Each scene shows the same named points in several views. A view is turned or mirrored, and shifted as a whole, has a little noise and may leave points out.

Scene 1
View 1
<49>: [ 19   7  -6 -11   0 -21  37 -12  18 -10  -1  -9   5 -16 -15  10 -18  -1
 -12 -11  -8   6   7   6   5]
<119>: [ 23   1 -15 -15  15 -33  13 -14  26  -2  10 -13  14  -2 -15  21 -18 -19
 -17  13  -5  21  11  10   1]
<150>: [  9  -1  -2   5  -9 -22  40 -28  27 -28 -29 -31 -12 -19  -7 -21  -9  -8
   6 -58   8   6   8  24  12]
<181>: [ 27  -9 -16  13   5 -43  27 -25  38 -19  -6 -37   8  -7   1   0 -18 -46
  -2  -9  16  12  15  29  20]
<42>: [ 16   0  -8   8  -9 -23  57 -11  23 -18 -22 -22 -11 -29  -6 -11  -9 -23
  -3 -30   8  -1  13  19  10]
<226>: [  6 -18  -2  -4  -1 -15  27 -22  17 -17 -26 -25   1  -7  -8  -9 -11  11
  -1 -47  -4   5   5  29   1]
<182>: [  6 -25  -7   0  -4   1  64   6   9   4 -40  -7  -9 -33  -6   4   4  11
 -11 -26 -14 -15  15  32 -10]
<234>: [ 12 -25   4  16 -15  -4  58 -22  12 -28 -32 -31  -3 -19   1 -22 -14  12
   7 -62   5 -17   9  38  14]
<188>: [  7 -10   0 -27  20 -31 -23 -43  25 -20  -4 -26  13  25 -21  -1 -18  23
   1 -40 -11  36  -2  17  -4]
<186>: [ 13   8 -10 -13   3 -31  30 -12  26 -10  -7 -12  -3 -16 -19   8 -11 -15
 -11 -10  -5  18  10   5   3]
<152>: [ 20  14   0 -13  -3 -22  30 -16  19 -20   2 -13   6 -11 -17   2 -21   2
  -8 -22  -7  10   5   5   8]
<88>: [ 22 -17 -18   5  15 -45   6 -30  38 -13 -10 -38   7   2  -2   2 -13 -36
  -4 -10  12  26  11  31  12]
<197>: [ 23  13   3 -22  -9  -5  54   3  -3  -5  15   7  13 -21 -21  20 -25  22
 -20  -1 -21 -14   4  -1   0]
<228>: [ 16  19   2  -7 -14 -17  51 -11  14 -22  -7  -9  -6 -23 -19  -4 -18   5
  -5 -36  -5  -3   6   3   8]
View 2
<49>: [-18 -16  -3  -7 -14   5 -29   0  -3  47 -36  16   5  20  24  -5  26 -17
 -26 -27  -4 -24  10   7  53]
<186>: [-13  -5   4 -23 -11  -1 -14  15   3  52 -33  15   2  17  25 -17  22  -9
 -27 -21  -1 -19  -3  13  25]
<119>: [-17 -11  13 -13  -7   6  -6  22   8  50 -36  17  10  25  42 -35  43  -5
 -13 -22  11 -24   3   5  27]
<152>: [-20  -4  -3 -18 -10   1 -24   4  -6  53 -30   8  -1  21  23  -1  29 -22
 -26 -23   8 -21  11   7  46]
<234>: [-48   1 -15 -44 -18  13 -23 -17 -15  22 -43 -32 -33  -3  17  29  10  -4
 -33 -34  -1 -16  27  40  42]
<197>: [-17 -27  -5  11 -19   6 -36  -7   4  38 -44  23  12  23  15   2  30 -13
 -17 -29 -19 -26  12   0  75]
<226>: [-36  13   0 -38  -8   8 -13   6  -5  31 -35 -26 -14   9  12  17  26  -3
 -18 -19   5 -16  16  24  32]
<228>: [-22  -4  -8 -19 -16   1 -34  -7 -12  50 -34   7  -9  11  12  10  13 -22
 -35 -26  -5 -19  11  13  48]
<181>: [-33 -11   1 -42 -17  10  -3  12  -6  46 -37   3 -18   7  58 -37  22  -8
 -34 -38  25 -19  11  30   3]
<88>: [-35   1  12 -44  -7   6   7  23  -2  45 -32  -5 -10  13  51 -34  34  -3
 -22 -26  32 -17  11  25   0]
<188>: [-32  31  16 -28   7   1   3  31  -4  49 -19 -30  14  31  14  13  59 -15
   3  -1  34 -18  18   3  30]
<150>: [-36  11  -9 -49 -13   3 -20  -1 -17  43 -35 -17 -25   1  16  18   7 -16
 -40 -26  11 -12  16  33  20]
<42>: [-28 -10  -4 -43 -20   4 -19  -2  -4  33 -48  -1 -29  -3  29  -9   1   2
 -45 -34  -7 -15   2  37  15]
View 3
<49>: [-25  15   3  -3   9   8  -7   4 -17 -19   8  13   9   6  -1  -8  11  -9
   5  26  -6 -19  32  -9 -20]
<181>: [-34  22  10 -48 -34  25  -9 -31  18  -3  14  43   8  15   5  -5   0 -12
  14   6 -16 -26  22  12  27]
<182>: [ -1  10  16  17 -16  16  -2  37 -34  -5  -3  12   3   8  39 -21  -6  10
  32  20 -36 -20  27   6  -5]
<234>: [-20  18  28   3 -54  14   5  23  -1   4  -3  10 -12   0   9 -11  -1  29
  30 -10 -35 -29  35  11 -20]
<186>: [-22  12   3 -15  -3   8 -15   8  -6 -12  16  13  -4  15   5  -4   2  -2
   9  21  -9 -19  29  -1  -6]
<152>: [-27  14   5 -10   2   2 -11   3  -4 -17  16  11  -2   6  -6  -1  13  -4
   4  19  -2 -19  31  -6 -15]
<42>: [-25  11   8 -12 -25  13 -19   6  -5  -7   3  33  -2  17  10 -11 -14  10
  20   8 -29 -29  30  13  -4]
<88>: [-23  15  16 -48 -19  22 -13 -11  25   0  28  17  -9  19  15   5   5 -16
  12  12  -4 -14  17  10  37]
<226>: [-13  14  23  -7 -27   5  -5  26  10  -1  16  -3 -19   8  12   0   7  12
  23   4 -14 -18  31   6  -5]
<188>: [-14  14  23 -25  -5  -3  -4  25  33  -4  44 -34 -38   8   2  19  29  -8
   1   8  19  -4  31  -9   6]
<197>: [-20  17   3  14  14   6   8   9 -36 -24   2   7  24  -3   1 -16  21 -14
   2  36  -9 -17  34 -15 -33]
<228>: [-28  13   5   3  -7   1 -13  12 -13 -15   4  18   0   8  -5 -10   0  10
   9  15 -13 -26  35  -2 -31]
View 4
<119>: [-33 -20   7 -20  -5 -17 -20  17 -24  16 -15  36  19  25  22   6 -32 -18
 -13  -3 -12  23   4   3  -7]
<186>: [-37 -38  -1 -18   7  -5 -13   6 -12  12   4  27   9   6  16  13 -40 -12
  -2   2  -3  23  -2   0 -11]
<150>: [-45 -44 -27  -8  34  10   7 -11 -15 -14  20  31  12 -29   8  21 -35 -10
  26  17  -3  35   6  13 -40]
<49>: [-39 -40  23  -9   5   5  -3   7 -17  12  -2   6  -2  -4  13  17 -26 -27
 -13   0  -3  35  -2   4 -13]
<234>: [-38 -49 -24   6  28   8  17 -17 -18 -20  16  22  12 -49   0  36 -16 -33
  17  10  -6  48  11   7 -57]
<42>: [-33 -58 -16   3  21   4  -4  -2  -3  -4   5  32   7 -24  10  20 -35 -15
  15   8  -7  31  -4  -7 -32]
<188>: [-63  21 -13 -44  13 -12  13 -10 -50  -2  15  29  28  22  10  17 -30 -20
  -5  14  -1  36  23  39 -15]
<88>: [-32 -17 -27 -16  12 -14 -17  13 -19  -4 -11  64  35  12  24   7 -28  -8
  19   6 -20  18  13  11 -25]
<182>: [-29 -66 -32   6  10 -11   3 -25 -12   4  21  16  13 -32  -4  47 -31 -44
 -12  -5  -1  48   0 -32 -49]
<228>: [-44 -53  11  -8  18  15   2  -3  -9   4  11   6  -6 -21   7  15 -32 -21
   1   7  -1  35  -3   7 -20]
<197>: [-38 -47  39  -5  -6   2  -1   6 -18  23  -3 -12 -12  -7   8  21 -20 -45
 -32  -8  -2  42  -4  -3 -12]
<152>: [-45 -31  14 -16  15   6   0   4 -19   5   3  16   2  -4  13  11 -27 -22
  -2   6  -4  32   2  18 -16]
<181>: [-26 -33 -16  -2  16  -6 -17  21 -11  -8 -17  60  24  -3  26   5 -24  -4
  25   2 -19  17   8   7 -30]
<226>: [-45 -27 -23 -16  18  -5  11 -15 -27  -8  18  26  19 -13   4  29 -30 -24
   6  10  -2  41  12  11 -38]
View 5
<42>: [ 37   0  31  24 -21  11 -32  13   7  10 -37   6  17  -1 -10  13   4 -16
 -19 -18  13  10 -27 -14  -6]
<181>: [ 33  -4  30  -2 -13   5 -39  15 -30 -10 -24  13   8  -8 -41   8 -14 -27
 -27  -6  18  14 -23 -14 -11]
<234>: [ 51  -3  31   7  -4  44 -12  25  24  31 -33  -2  40  11  24  13 -20   7
  -9 -13   1  -1 -26 -22 -32]
<152>: [ 21 -29  32  11 -24  25 -10  29 -13   7 -36   2   2  -1 -10   2  24 -14
 -14 -26   9   1  -3 -29 -14]
<226>: [ 39 -12  31  -2 -13  33 -20  21   7  16 -29   0  17  -1   5  -8 -11  -3
 -10 -18   5 -12 -11 -20 -22]
<188>: [ 35 -39  30 -41 -18  40 -10  31 -26   2 -21   9   4 -14  -4 -38  -1  -4
   6 -17   7 -36  19 -29 -27]
<197>: [ -5 -40  43  38 -26  29   2  26  -2  15 -39 -20 -18  17  -1   4  41 -13
 -32 -44  -1  14  -3 -35 -19]
<228>: [ 26 -20  35  30 -26  24 -10  26   6  16 -45   1  12  -3   1  17  29 -10
 -10 -26  12   2 -12 -28  -9]
<150>: [ 53  -2  30   6 -18  24 -25  21  10  15 -37  14  35  -6   2  12  -7  -6
   0  -8  15  -4 -21 -16 -12]
<119>: [  8 -30  35  -1 -25  12 -26  14 -32 -11 -24  -2 -23  -8 -35 -19  13 -23
 -30 -30   9   1  -1 -24 -11]
<182>: [ 15  -2  33  31 -18  26 -25   1  38  26 -36 -24   2  14   9  -9  -9  -4
 -34 -39  -4   8 -26 -11 -21]
<88>: [ 35  -7  30 -23 -14  11 -37  16 -33 -14 -20  12   5 -11 -39 -13 -19 -24
 -19  -9  18   0 -12 -13 -12]

In a view up to two points have been moved. Name them for each view, in the order of its rows, or write -.
view 1 | <49>
view 2 | <42>
view 3 | <181>, <186>
view 4 | <182>
view 5 | <234>
